Each row is a point on a tangle of strands that fork, close into loops and nearly touch. The rows are in no order.
Two points are linked if the straight distance between their rows is under 48.4. Some points are linked to none.
lanom: [-15 -14   3  11  -4   7 -11 -17   7   7  41 -16   1 -17  -6  11   2   8
 -15  29  11  19]
non: [ -6   5   7 -14  18   5  10   1  19   0   2  -6  -7 -16 -12 -30 -21  23
 -14  12  -8   7]
fir: [-10   8  25  21  -6  17 -24 -22 -15   2  46 -14 -13 -23   5  40  11  -5
  -3  13  17  22]
Sidu: [ 27 -25  41  19 -26  -8   1   8  -4   8  -7 -17   6  28  -7   9  17  12
   9 -14  12  39]
rul: [ 12  11 -22   5 -20  -8 -11 -12  -3  -5 -24   9  16  24 -10  18  34 -14
  15  -5  -8  -7]
luz: [-14 -14  16   2  29   0   4  33 -30   9  14   5 -22 -28  -4   2 -40  11
  19  14  19 -12]
derem: [-17   7 -13 -26  -7  22 -15 -13  20  16  15  -5  16 -16   8 -27  -2  18
 -18  -3  -3  10]
donav: [ -9   6  14  -5  10   3   8 -24  24   0  29 -26   9 -15 -10 -11  -7  26
 -18  21  -3  18]
vesi: [  0   3   3 -11  17  10  15  -8  17  -9  17 -11   7 -12 -15 -28 -15  33
 -21  23 -14   8]
mes: [ 19   8  16  11  23 -11  -9  26 -23  -9 -31   6  -8   7  -4  -1 -14  11
   9   8 -15 -16]
nor: [ -8   5  -5   2 -23 -10   4 -18  25  24  -4   9  19  22  21  13  18 -21
  20 -29  15  14]
zag: [ -5 -25  13  15  25 -12   7  28 -16   6  16  -2 -25 -19 -15   3 -38   9
   6  27  16  -5]
fen: [ 15  -2  17  13  12 -14  11 -28  25  -5  30 -33  17   1 -25  18   5  12
 -16  27   1  17]
seg: [ -6  -6   2   6   4  -3  -7  13  -4 -10 -10  11 -13  -7  -5   4 -12   2
  15  14   1  -7]
Dodi: [-19  24   2  -3 -12   7 -15 -27  22   9  14  -6  21  -7   9  17  20  10
  -4  -4 -13  11]
Pez: [  1   2 -16 -24 -20 -13  12  -6  15  20 -20   4  18   7 -11 -14   7  -6
  -7 -23   3   9]
Dud: [ 25   6  30  -2  13   6  -4   0 -12 -29   0 -15  -1   0 -10  -1   3  34
 -13  37 -19  12]
sibe: [ -9  -5 -24 -26 -10  23 -14  11 -11  -1  -3  28  -4  -1  23 -26 -11 -12
  -2  10  12 -12]
fizev: [  4  -5  33  15 -13   1 -20  -2  -6  -5  -5   0   3  12  17  16  23 -12
  23   1  18  19]
vep: [ -2   4  -8  39  12 -12  11 -25  15 -16   9 -30  -2   1 -20  30   8   1
   3  13  -6   3]
luk: [ -1 -38  -8   3 -26 -12 -13 -30  33  33  18 -12   2  -3  -1  26  17  11
  -3   7  10  30]
rilif: [ 18 -11 -19 -23 -28  -5  -8   6 -12   2 -36  20  14  23 -11  -8  20  -1
  10   6   3   3]
bigop: [  0  -9  21  10 -18   8 -39 -17  13  10  24 -12   0  -6  41  23   8  -6
   8 -14  22  28]
ner: [ 22 -27  35  31  14 -10  -2   9   1   8   5  -1 -23   7 -18   8  -1 -11
  -7  29  27  33]
Feza: [-12 -30 -22  -7 -18  16 -23   5 -13  -7   4  15   6  -5   1  -7  12   3
  11  23  15   2]
bini: [ 23  26  40 -16 -15  11  -6  -4 -12  -4 -13  -2  16  10  14  -3  16   9
 -22 -24 -16  20]
ripos: [ 30  -4   9  18  16  -9   7 -11   2 -29   9 -26   6  10 -29  17   7  23
  -9  36 -13   3]
muv: [ 13   0 -27 -21   6 -10   9  25 -11  -2 -18   0   5   9   3 -13  -2  -4
  -6 -10 -31 -47]
vok: [  3  -3  -8 -22 -37 -15  23  -9  13  33 -12   9  18  27  22 -13   5 -21
  -3 -38   8  14]
dutar: [  5  -1  -9  15 -12 -11 -12  -8   1  -8 -19  -1   7  14 -15  19  29  -5
  20   4  -1   7]
tid: [ 30  21  12 -29 -19  -5   6   6 -17 -13 -25   5   4  20   9  -2  20 -16
  -9 -15 -21  -9]
muli: [ -5 -25 -22  26  25  -6  27 -10  11 -13  46 -11   2 -15 -31  25 -20   9
 -12  26   9 -11]
Liteb: [ 20  26  10   1  26  -9  -3  22 -17  -5 -21  -4  -4   4  -1   0  -7   4
  -9  -8 -32 -32]
fatu: [ 18  25   0 -31  -9  -7  11   5  -4 -19 -16 -12   4   8   8  -1  14 -10
 -11 -20 -38 -29]
Kiba: [ -3   8 -15  18  28  -9  13  -1  11   1 -17 -17  -7   0 -16  -1 -15  10
  -7  -5 -18 -20]
rego: [-12  15  -3 -32 -13  -5  12 -11  25  24  -1   0  14  -2   7 -17   2 -13
 -12 -26  -1   5]
Leg: [ 18  10  14  -8  21  18  -1   5 -10 -28   3  -1   4  -2  -5 -12  -5  43
 -22  29 -32  -2]
Midob: [ 15  26   3   7  18 -10  -1   7 -15  -6 -21  -9  -6  12   9  10   4 -14
  -5 -19 -31 -44]
denu: [-24   3  11   5   4   7  -1 -18  18  -1  36 -19  -1 -22  -3  -1 -10  12
 -13  23   5  16]
zuluz: [-17 -10  21   5 -10   3 -16 -21  31  22  23 -16   3 -10  30  10   1  -1
   5 -19  22  29]
tirof: [-13 -10  31  33   7   1  -1  -8   5  19  37  -4 -23 -16  -4  28  -5 -21
  -4  11  36  33]
gavof: [-13  34   2  22  38  -5   9  15 -27   3   0 -13  -3 -10  -6   7 -21  -2
  -8 -15 -21 -42]
nazuv: [ -7  -7   5   5  36   5  11  15  -9 -17  22   4   2 -19  -3 -12 -31  37
 -14  25 -16 -10]
tof: [  0 -28  -2  -3  -1  -2 -11  19  -5  -6 -13   8 -12  -5 -13  -9  -7   6
  11  26   8  -1]
papo: [ 13  -7  13  46  -3  -6   2  -1   2 -12 -23 -11  -6  31  -6  21  26 -20
  32 -17  12   5]
sek: [  3 -14  24  24 -11 -10 -20   1 -11  -6   1   3 -10   3  -4  28  21 -18
  17  16  17  14]
zibe: [  9  28  12  -8  -2  15 -16   0  -7 -18  -7   9   5   2   0   6  16   8
  -7   8 -28 -11]
Resu: [ -8  17 -18 -44 -11  -5  18   9  12  -4  -1  -3   2  -1  19 -21  -1 -20
  -7 -12 -27 -33]
lupaf: [-20 -27 -40  11   1  -3   4  12  -1  -8   3  22   1  -9 -15   5  -5   4
  17   8   3 -16]
befuv: [  5  16 -12 -30 -13   5   6   1   6  -1  -5   1  14  -1 -13 -15  14  11
 -24  -7 -29  -6]
Fesag: [  3 -32  -2  22  22 -12  14  18  -9   0  25   1 -18 -14 -25  13 -29  11
  -2  35  11  -5]
bafup: [  5 -32   3  21 -23 -20  -7 -26  29  28  19 -11   5   9  -4  39  25   2
   5   1   9  34]
Lafur: [-21 -16 -39   0 -11  -1   0   3  13   0  -5  20   7   0 -14  -1   3  -9
  17   7   6 -11]
Vake: [ 12 -36 -15 -14 -17 -10  -1   8  -4   5 -19  -1   7   4 -30 -19  10  20
   4  22   6  18]
pitun: [  8 -11   9  17 -35 -15  22  -5  17  17 -18 -10  25  22 -12 -15  -7   8
  -8 -49   4  28]
fite: [-21  14 -21 -14  20  11  13  12 -19  -6  30  33   6 -24  14  10  -7   0
  -4 -17 -21 -43]
vosav: [-11   3 -38 -13   9  -9  13  21 -14  -2   5   6  11  -2  15 -10  -6 -16
  -2 -15 -29 -59]
zud: [ -6  13 -11 -51 -16   8   6   6   3   3   1   4   0   1  27 -28   2 -19
 -13  -3 -17 -23]
sivur: [ -9  15  -3 -22 -12   4  -2  -3   2  11 -10  19  -5  10  30 -15  -1 -31
   2  -2   7  -3]
Mibur: [ 27  20  12 -17  -4  -5  -7  11 -18 -11 -25  18  -8  20  16   1   9 -15
   2  -2 -19 -20]
Maruv: [ 31   1 -18 -15  -4  -2  13  11 -15 -16 -26   2  10   8 -30 -14   6  30
 -26  -1 -36  -8]
tivap: [ 26 -13  -7  22  22 -15   5   6 -12 -11 -31 -20  -6  15 -24   3  -2  26
   3  16 -16  -8]
bipa: [  4  -3 -22 -24  -1  -4  11  12  14   6 -19   7   0   0 -21 -29  -8   7
  -8  -5  -9  -8]
dun: [  9  33   1  12   3   1  -8  -9   1 -17 -12  -1   2   8  -8  21  21  -4
   0  -7 -26 -11]
kapum: [-12  12 -14 -10  11  22  -3   0 -35 -10  28  42  -7 -11  13  23   4   5
  25  -7  -3 -35]
rone: [ -6 -38  -7  -4 -13   3 -19  17  -9   2  -5   8 -11  -6  -7 -10  -1  -5
  12  27  26   5]
Dal: [  0  10  22 -10  20  -3  15   7  22   5 -13  -4 -13 -11  -7 -29 -22   9
  -8  -7   1  12]
zozu: [ 13 -17   2  -6   1 -13  12   4   6  -4 -18  -8  -4  -1 -26 -20  -5  19
  -1  15   2  17]
sevop: [ 21  -6  -5 -39 -15  14 -11  14 -18  -1 -30  16   3  10   2 -31   3   7
  -9   6   0  -2]
pep: [-10   5  -9  28  33  -3  10  11 -21 -12  17  -4  -2 -12 -12  17 -23  23
   8  10 -14 -21]
Sito: [ 10  -9  22  23  10 -10   0 -23  20  11  35 -18   5   0 -20  22   2   2
 -20  33  16  26]
Rif: [-15  -1   6  -7  26  13   0  31 -39   2  11  20  -8 -23   6  -2 -31  14
  19   5  11 -23]
fita: [-35  13   9   9   2   9   3 -14  11  -4  31 -10  -9 -27  -3  17  -9   1
   4   9   9  10]
votav: [ 13  12  19 -13   9   9 -21  26 -42  -7 -17  27 -13   6  26 -10 -24  -1
   4  13  -4 -27]
pek: [-11 -18 -14 -10  -6  18 -30  16 -12  -3  30  -2 -13 -33  11 -18 -19  -7
   2  11  36  16]
gili: [-14  -7 -26 -18   1  36 -16   6 -30 -15  21  31  -8 -23  24  -4  -9  -1
  11   0  19 -12]
zafi: [  3  11 -20   9  21   3   0  13  -9 -15   1  10   9  -2 -11   4   0  18
 -11   0 -39 -28]
los: [-12 -16 -14 -16  21  27  -6  19 -39  -2  20  30 -16 -25  19   0 -20   9
  25   2  24 -20]
bise: [-17  14 -28  -2  20  -3  12  21 -23   3  14  12   7 -10   6   2 -15 -13
  -1 -19 -19 -54]
lemop: [ 40  -1  30   6   6 -11   8 -11  -8 -23   0 -27   8  10 -25   9   9  28
 -14  28  -9  23]
daked: [ 27   0 -22 -28 -10  -7   3  20 -14  -5 -31  14   3  17  -6 -12   7  -7
  -3  -3 -22 -28]
vola: [ -9   2 -26 -29 -20  13  -9   5 -13  14  -8  26 -15   8  35 -29  -8 -30
   1  10  11  -6]
tov: [  6  -1 -15 -17   6 -18  35   2  11   8 -33 -24  -6   1 -11 -22  -7  -7
 -22 -40 -17 -26]
kide: [-19  -5 -21  26  -3 -13  19 -10  28  13 -21   0  -4  19   4   5   3 -39
  25 -28  27  -3]
laf: [-15  41  -1  10  33   2  11  15 -31   6  19   5  -7 -17  -1  16 -20  -6
  11 -21 -10 -43]
kuge: [-10  23   8  21  11   5   1 -16   7 -25  24 -12   2 -11 -12  24   1  16
  -4  21 -20   2]
sizup: [ -3  -5   2   0  26  12  13  -6  10 -24  31  -5   9 -15  -9 -12 -14  34
 -21  32 -15  -2]
pimot: [  7 -14  18   1 -38  -5  13  -1  16  24 -13  -1  20  28   6  -6  -5   4
   8 -41  19  28]
zonir: [-14 -31 -23 -16  17  18  -8  19  -9 -11   5  26  -3 -26   9 -34 -18  20
  -9  12   4  -6]
guliv: [ -1  18  -2  17  11  -8  32 -24  26   4 -10 -29   6   4 -17  -3   5   5
 -17 -30  -9  15]
far: [  4  27  -5 -32  -2 -11  19   5   5 -14 -12 -16   0   2  22 -10   2 -17
  -4 -24 -34 -37]
barep: [  4 -15 -21 -26   8  -6   9  27   9  11 -23  18  -3  -1 -15 -37 -21   6
  -4   0  -4 -17]
tanu: [ 20  -3  18  44  26 -18  -6   9 -35 -18  -3 -16 -16   3 -17  32  -6  12
  13  23 -11 -14]
bomo: [-22  21  -3  -5  28  24   4   5 -23  -3  37  25 -11 -27   9  25  -9  15
  25  -9  -1 -29]
Kun: [-17  23 -13 -15 -17  23  -9  -6 -14 -13  19  29   2  -3  20   9   8 -16
  -1   0 -14 -29]
laga: [ 14 -48  -4 -18 -22  -8 -15   6  -6  19 -13  -6   0   0 -16 -21   8  13
   3  19  23  27]
kiru: [  3   4 -12  31  -4  -9  -6 -22   4 -17  -3 -19   7   9 -22  33  30   5
  10  13 -13   5]
dakod: [ 12  -8 -36 -10  -7 -16  11   7   3  10 -39   9  -4  23  -5  -8   4 -25
   9 -12  -1 -23]
dugum: [  1 -12  23  31  -8  -3 -13  -4 -19  -2  18   9 -25  -5 -13  43  14 -22
  15  17  26  14]
bep: [ 13  10  22 -28 -12  10  12  11  -2  14 -13   8  -8  21  38 -37  -5 -24
  -8 -22  13  15]
zasem: [ 23  30  14  16  15  -3  14 -15   3 -20 -15 -23   2  10 -17  12  12  19
 -16  -6 -28  10]
lilup: [ 10  31  -3   5  19  -1  12 -12  12 -14  -5 -18   2   1 -17   4   3  18
 -22  -5 -35  -6]
bimek: [-20  -8 -13   7  -2  20  -4  -6 -19 -21  33  20  -5 -22  -4  29  11  11
  16  11  -1  -9]
Girep: [ -7   0 -22 -19  -9  32 -24   6 -22 -16   8  28   4  -8  25 -15   1  -5
  -5   8   4 -12]
tepo: [  8  -1   6 -31 -31  -5  14  -1  -1  27 -15   8  10  20  29 -28   0 -17
  -9 -30  11  18]
fudis: [  3 -41  -8 -16 -20  -4 -27   2   0  21 -10  -4   0  -2   0 -21   6  -1
  10  15  32  20]
vaded: [-11  -1  23  33  -9 -10 -11 -22  14   7  27 -14   4  -3   3  42  24  -7
   8   4   5  25]
mopug: [  0  12 -24  -4 -23 -17  17 -26  17  17 -15 -17  27   7 -20   5  18   3
 -21 -34 -18  11]
kiral: [-18  12  22  44   1 -11   6 -19  21  -3  26 -21   3  -3  -1  36  16 -12
  11  -9   5  22]
zalug: [ 26 -24  30  20 -12 -15  -4   3  -4   4  -7 -12   2  18 -12  17  30   2
   8   6   9  34]
nub: [  1  14  -4 -54 -23   6   3  -2   1  11  -3  -4  10  -2  21 -31   5 -10
 -23 -14 -10  -8]
fafog: [  5 -20  21  33 -13 -12 -18 -24  16  19  26  -8   1   8   0  45  26  -2
  -1  12   9  31]
Kofom: [  9  -2  -4  16 -31 -23  20 -25  15  10 -17 -14  29  18 -13   4   7  16
 -21 -43 -12  26]
Mim: [ -3  -8  -3   1 -31   5 -47 -18 -13   6  12   2   4   0  33  19  12 -12
  19   5  26  13]
sarug: [  9  26  -8  -5  18   4   8   8   6 -12  -1  -7   2  -3 -10  -3   0  16
 -24  -7 -44 -26]
Nem: [  8  13  -9 -45 -25  12 -16 -17   2  22   2  -3  14   0  33 -19   2   0
 -23 -25  -2   8]
Lok: [-35   0 -33   9 -18 -12   8 -14  16  11  -1  15  -2   0  -2  16  -4 -35
  33  -8  28  -6]
Rar: [ 20   0  29  -5  -4  -1  -8   5  -8 -10 -25  -1   0  10  -2  -4  14   7
   6   2   3  21]
libot: [  2  17 -20   5  -7 -14  28 -30  17   8 -13 -25  18   5 -26  -2  11  10
 -29 -30 -20  10]
funen: [ -6   7 -30 -13  -7 -15  27 -10  27  17 -19 -10   2  10  -2 -10   8 -34
  -6 -35  -1 -15]
fim: [  7   1 -13 -24 -28  -7  -3  -8   4  13 -22   8  22  12  -7  -3  18   1
  -2 -10  -3   8]
bazin: [-13   3  17   5   4  -8  10  -5  29   9  -1  -9   3  -2   0  -7   1  -3
   7 -15  11  23]
gegib: [  3  16  15  18  22 -12  22 -31  32 -13  23 -39  11  -4 -15   9  -3  13
 -12  11  -4  18]
luma: [  0  15  -7 -15  -8  -6   2   4   6   3 -16  16  -3  11  12  -4   2 -27
   4  -7  -4 -16]
migo: [ 20 -25  34  33  -1 -12  -8   9  -2   6   0  -4 -14  15 -14  17  20 -14
   5  17  20  30]
nopu: [ 10   5   4  18  36 -14  24   3   9   6 -30 -22 -12   5 -14 -12 -17  10
 -10 -19 -12  -8]
sabo: [ 12  15   8 -16   1  32 -27   8 -18 -23  -3  11   2  -3   8 -11  10  17
 -16  14 -21  -8]
Lebik: [-16 -21  -4   1 -12  -9   0   8  -8   4 -12  22 -20   2  13   0 -16 -33
  35   9  39   0]
lelam: [-12   7 -19  28  36  -5  15   2   0  -5   6 -14   1  -7 -15   5 -25  21
  -7   6 -19 -23]
rofo: [  3  -1  -1 -10  -7  26 -31   4 -17 -19  -1   8   5  -5   7  -9  13  17
  -3  20  -6   2]
boke: [ -3 -34 -13 -19   8  19 -13  23  -6  -6  -5  12  -8 -16   1 -44 -17  20
  -6  19  11   1]
fabet: [ 26  11  22 -12  -1   7 -24  16 -34 -15 -31  26 -15  19  25  -6  -2  -8
  10  14  -2 -12]
Rulaz: [  1  -7  30  37  12  -3   0 -15   6  12  34  -5 -15  -7 -15  30  -5 -12
 -15  26  29  32]
mabop: [ 27  -2  16  37  27 -14   5  -6  -9 -27   2 -26  -8   9 -20  29  -4  14
  -4  30 -13  -5]
Vuv: [-10  17  -4 -20 -21  13 -21 -24  14  15   7   1  21  -1  15   7  16   7
  -7  -8  -7   8]
tet: [-16  33   2 -23  -7  12  -3  -1  -4  -6  13  15  -7  -6  27   1  -6 -25
  -8  -5 -16 -30]
vufi: [ 33   0 -10   4  17 -10  15   6 -15 -10 -38 -15  -3  13 -29  -9  -6  31
 -17   0 -27  -8]
Miki: [ 30 -10   6  17  25 -14  -7  27 -29 -14 -29  -5  -3  11 -17  -1  -8  27
   8  22 -20 -12]
mogam: [ 29  16  42 -14  -5  13 -13   3 -22 -12 -24  -2   3   9   9  -9  14  16
 -12  -7  -3  24]
nud: [ 11  15  11 -24   6  23 -20  18 -19 -12 -12  18 -10  -1  20 -17 -11   1
 -11  10 -12 -20]
Sovon: [  5 -35  13   1  13   1  -7  12   2   7  11 -10 -26 -18 -12 -27 -23   5
 -14  36  25  16]
munat: [ 14  12  27   2 -12  -1  22   9   9   6 -17  -6   9  19  -4 -17  -2  -2
  -6 -38   6  22]
Vuro: [-12  15 -25 -11 -28  10 -11 -10 -10  -5   6  30   9  12  11  11  20 -24
   8   4 -11 -24]
temiv: [ -7 -21   0   2 -11  -3 -14 -22  19  22  27 -19   5 -10  -3   7   8  14
 -11  20   9  25]
Kufos: [  1  20 -16  22   5   1   4 -23   6  -5 -22 -12  -1  15 -11  26  27 -11
  -3 -19 -26 -27]
sud: [ -4  21   3 -26   0  19  -8  13 -12  -9   4  18  -7  -6  28 -10 -13 -10
 -12   3 -16 -31]
rig: [  1  -4   5  21  15 -14   4   3   9 -12 -11 -11 -13  -1 -15   8  -6   3
  11  10  -1   5]
getet: [ 11   8  34 -11  -2   7  14  13   7   7 -18   4  -2  17  14 -27  -7  -9
   1 -22  16  19]
Bera: [-14  14 -23 -14   8  10   7   8 -34  -6  27  39  -1  -7  16  16  -2  -8
  13 -12 -14 -48]
fab: [ 14  -7  -6   7  10 -11   5   5   4 -11 -17 -10  -4   4 -23  -2   0  18
   4  16 -11   5]
Tesov: [ 19 -11  40   9 -27  13 -18   0  -5   8  -4  -7   5  31  32  11  18  -1
  23 -15  21  27]
zam: [ -9 -17   5 -16 -10  -2  -5   0  10  18 -16   7  -1   4  18 -26  -5 -17
  15  -5  36  19]
zaki: [ -6 -40  -5   3   7  10  -7  13  -5   1  20   3 -19 -20 -13 -14 -15   7
 -12  35  19   9]
vevet: [  4  23   3  18  19  -4  13  -9   7  -4 -24 -14  -9  12   3  17  11 -17
  -8 -32 -21 -31]
rad: [ 23  -6  52  13 -22   9 -10   7  -5   4  -4 -15   6  27  13  14  19  10
  14 -15  10  33]
paze: [  5 -19  21  -9 -22   0   0  -2  10  25 -10  -1  10  17  19 -14   2  -2
  13 -24  29  31]
rogul: [ 15  -1  27  24 -23  -6  21   4   8   6 -14 -22  13  27 -14  -6   1  11
   2 -35   6  32]
neni: [ 31  -7  -9 -30 -21  -8   2  15 -20  -2 -42  21   2  23  -4 -15  10  -7
   2   1  -4  -6]
rupiv: [ -1  11 -33   1 -21  -3  -9  -6  -7  -7 -11  24   6  20  -1  15  19 -25
  16   1 -10 -27]
Sedi: [-24  31  -8   7  39  11  17  11 -21   5  32   9  -5 -25  -5  21 -19  10
  19 -16  -7 -32]
Mak: [-26   7 -24   7  17   5  21 -14  28 -13  29  -2  11 -17 -14  -4 -11  19
 -15  12 -16  -3]
nes: [ 13  -4 -23 -14   7 -14  22   8  10  10 -34  -8  -5   4 -22 -21  -9   1
 -15 -23 -12 -16]
tos: [-21 -33 -25  -9  11  22  -8   8 -11 -15  23  17  -5 -34   6 -20 -10  14
  -6  14  14   3]
Sov: [  4  17 -12 -31 -26  17 -31 -23   5  18   6   2  17   3  36   4  14   2
 -10 -15  -3   6]
Mefo: [-18   6  -6  12  41   1  15  22 -25  -7  24   9   4 -23  -6   0 -29  28
  -1   7 -14 -18]
Vuki: [-27  -1 -16   1 -28  -5  -7 -18   1  13   0  22   4   8  19  12   5 -31
  31   1  28   4]
renas: [ -4  -4 -10 -26   8  -7   6  26   7  14 -21  21  -9   0   5 -31 -29 -10
   0   2   4 -21]
ter: [ -7   2 -28 -16  -9 -15  37 -13  22  12 -25 -25   3   3 -11 -14   7 -22
 -19 -44 -12 -21]
ravo: [-14 -36 -18  -5  -2  19 -20  14  -7  -2  28   1 -11 -29   2 -22 -12   3
  -6  20  27  12]
vedov: [ -6 -12   7   3  -8 -15  20   0  28  21 -11  -8   8   9  -8 -19  -1  -7
  14 -29  23  26]
satib: [ 17 -35  27  18  14 -12  -3  11   3  12   4  -2 -27  -3 -20  -9 -12  -5
 -11  38  31  26]
pap: [ 11  22   0  20  43  -7   4  19 -22  -4 -14 -15   4   2 -13  -7 -16  22
 -14   5 -34 -29]
Rup: [  7  15   3  14  14 -14  31 -33  27  -5   5 -38  15   1 -22   0   0  19
 -14  -5  -7  19]
diba: [ -8  20  -7  22  43  -2   8  27 -40   2  -5  -7   5  -5 -14  -8 -16   4
  -8  -4 -19 -43]
kivod: [ 15   3 -25 -13  -5   2   8   5   1 -10 -13   6  13   7 -27  -7  16  21
 -16   1 -30  -8]
Bira: [-16 -18  29  35  -5  -5  -2  -5  14  22  30  -5 -13  -5   0  29   5 -27
   8  -3  35  30]
Kom: [-12  -3 -28 -32  -6  26 -12  -8   9   6  17   8  27 -13   6 -29  16  24
 -28  -4 -15   4]
nima: [-14  -5 -10  17 -17 -15   6 -12  27  17  -8   2  12  19   7  10  16 -28
  30 -22  24  12]
Vemib: [ -5   3   0  32  18 -13  11 -12  14 -14   4 -23 -11  -5 -16  19 -11   4
   1  11  -5   1]
nal: [ 10   4 -22 -11  -1 -18  17   8   4   8 -28   5 -10  22  12 -10   0 -35
   8 -18  -5 -26]
Kipe: [-24  30  -2   1  -1   1   1 -19  29   3  12  -5  12 -10  -5   9   9  -1
  -7  -7 -13   4]
naki: [ 12  -2 -25   9  33   0  13   6  -6 -19   0   3  13   3 -15  -6  -2  35
 -19  11 -39 -20]
Nefug: [-16 -17  32  28 -17   0  -2   2  17  19  17  -7  -4  12  17  16   6 -28
  27 -13  35  23]
zula: [ -1 -13 -35  -2  -9 -11   0   5  10   5 -30  14   1  13 -13  -4   2 -15
  19   2   7 -14]
Giz: [ 15   6  22   8   0  -1 -15   5 -10 -19 -19   2  -5   6  -6  10  17   9
  11  16  -8   8]
Lod: [-12   5  -9 -24  -5  19 -27  -4   7   9   8  -5   6 -18  19 -31 -10   5
  -9  -1  15  12]
Lisof: [-16 -10  -2 -18   7   4  -1  16   3  10 -14  19 -16  -9  12 -27 -35 -12
   8   5  24  -9]
Peb: [-34  40   0 -17 -13   6   7 -19  20  11  22   7   3  -8  32   7   2 -36
  -6 -19  -4 -12]
gote: [  0 -13  -5  -8 -18  20 -40   2 -19 -11   5   4   6  -5   9  -4  14   4
   5  21  10   6]
rabe: [ -7   3  27  21 -11  11 -23 -17 -23  -2  34  -1 -18 -17  -1  45  18 -13
  12  13  22  15]
Mukeb: [ -1  -3  -6 -17  -5  17 -38   8  -4  -3  16  -9   0 -24  18 -31 -13   6
  -3   7  23  19]
Zavu: [-26   2 -16  17  -3 -12  10  -7  18   3  -7   8  -8  -2   0  14  -9 -31
  26 -14  24  -5]
Basi: [ 18  33  36   3   5   3   5  -3   2 -15 -12  -9   7   8  -1   5  16  10
 -11 -19 -19  18]
bivuf: [ -3   7 -14 -12 -18 -16  30  -9  25  25 -10  -5  13  19  10 -11   9 -31
  -1 -45   8   3]
gupu: [ -5 -10 -19  -4 -26  22 -48  -3 -22  -6  26   4   6 -13  21   7   8  -5
  14  10  22   9]
tipu: [-21 -16  -4 -10   0  -4   3  14  -3  11 -13  22 -24  -8  17 -14 -35 -24
  24   6  37  -5]
Pezuk: [ -9  -2  19  16 -11   9 -38 -20   5  10  37 -18  -6 -22  27  30   5  -3
  -3  -3  17  28]
Rasor: [  0   5 -15 -30  -7  25  -6  -1   0  -7   6  12  19  -6  -2 -20  22  20
 -28   2 -29  -5]
Vupu: [-18  -7 -30 -17 -10  11  -3   9   0   0  -3  33   4   1   6 -12  -5 -13
   6   7   2 -21]
magob: [-22  12  -1   0 -23   1 -11 -22   8  15   3  15  11  10  29  14  11 -27
  18  -7  18   7]
Nog: [-16  16  26   5  10  12  -5   2 -15 -12  12   6 -23 -23   8  20 -20   0
  14   4  10  -6]
zet: [ 10   5  20  24   7  -7 -14   5 -20 -26  -1  -1 -14  -3 -11  25   4  10
  13  21 -12  -4]
leb: [ 17  -5 -11  -5  23   4  13   5   0 -24   3   3  13   0 -18 -14  -2  41
 -18  22 -32  -5]
Bifuv: [ 12 -15 -12 -35   3  24 -14  22 -12  -6 -16  18   0  -4   2 -44  -6  20
 -17  10  -4  -5]
buros: [-14  -5  27  24  -9  -3   5   6  13   2   3   4  -7  13  15   8  -1 -30
  32 -13  31  15]
relut: [-26   3  21  10  -3  -1  -3 -14  28  15  16  -9   4  -8  16   6   1  -6
   7 -12  19  25]
pog: [-16  -3  19  15  -5  -3   9   5  -7  -1  -1  20 -24   7  25  11 -16 -37
  40  -8  39   3]
dom: [-11 -37 -20  17  11  -8   8  18 -11  -5  14   9 -11 -14 -20  11 -14  10
  13  21   6  -9]
zenum: [-32  14   9  26  12  -8  17 -16  25  -4  29 -17 -11 -23  -8  21 -13  -8
   5   2  10  13]
nubo: [  9  10  18   7  30 -12  18  12  16   0 -22  -7 -14   0  -6 -17 -21   7
  -5 -17  -4   3]
Fedum: [-14  12  25  40  15 -13  16 -23  27  -2  39 -30  -2  -9  -7  31   0  -9
  -4   7   9  24]
Refed: [ -8 -10   7   8 -30   5 -36 -21  -4  12  16   1   1   6  47  24  10 -21
  23  -8  31  20]
Mobo: [  6 -19   0  -2   3 -20  20   6  18  10 -25  -5  -5   0 -22 -25  -9   1
  10  -7  16  20]

How many points has the smallest loop of links through each point below? Write none if it is on no loop.
migo | 7
kiral | 11
Vemib | 19
gili | 12
laga | 9
Feza | 16
sibe | 9
mes | 18
Basi | 18

A fork is a point with three links, a tip a point with one. Leave the first point through the second and follow the links. Name the first fork or tip that comes.
zud; nub | Kipe
zenum; Fedum | denu
Rup; guliv | pitun
dom; Fesag | sibe
luz; zag | Lafur

Name the points in between on the shortest way along the links from the first point to the second, in order.
Nem; Mim | nub > zud > Resu > far > fatu > tid > Mibur > fabet > votav > nud > sabo > rofo > gote > gupu
naki; Basi | zafi > sarug > lilup > zasem
sarug; Giz | lilup > zasem > Basi > bini > mogam > Rar
munat; barep | getet > bep > tepo > vok > bivuf > funen > ter > tov > nes > bipa
donav; pep | vesi > sizup > nazuv > Mefo
rone; derem | tof > seg > rig > fab > tivap > vufi > Maruv > kivod > befuv > Rasor > Kom
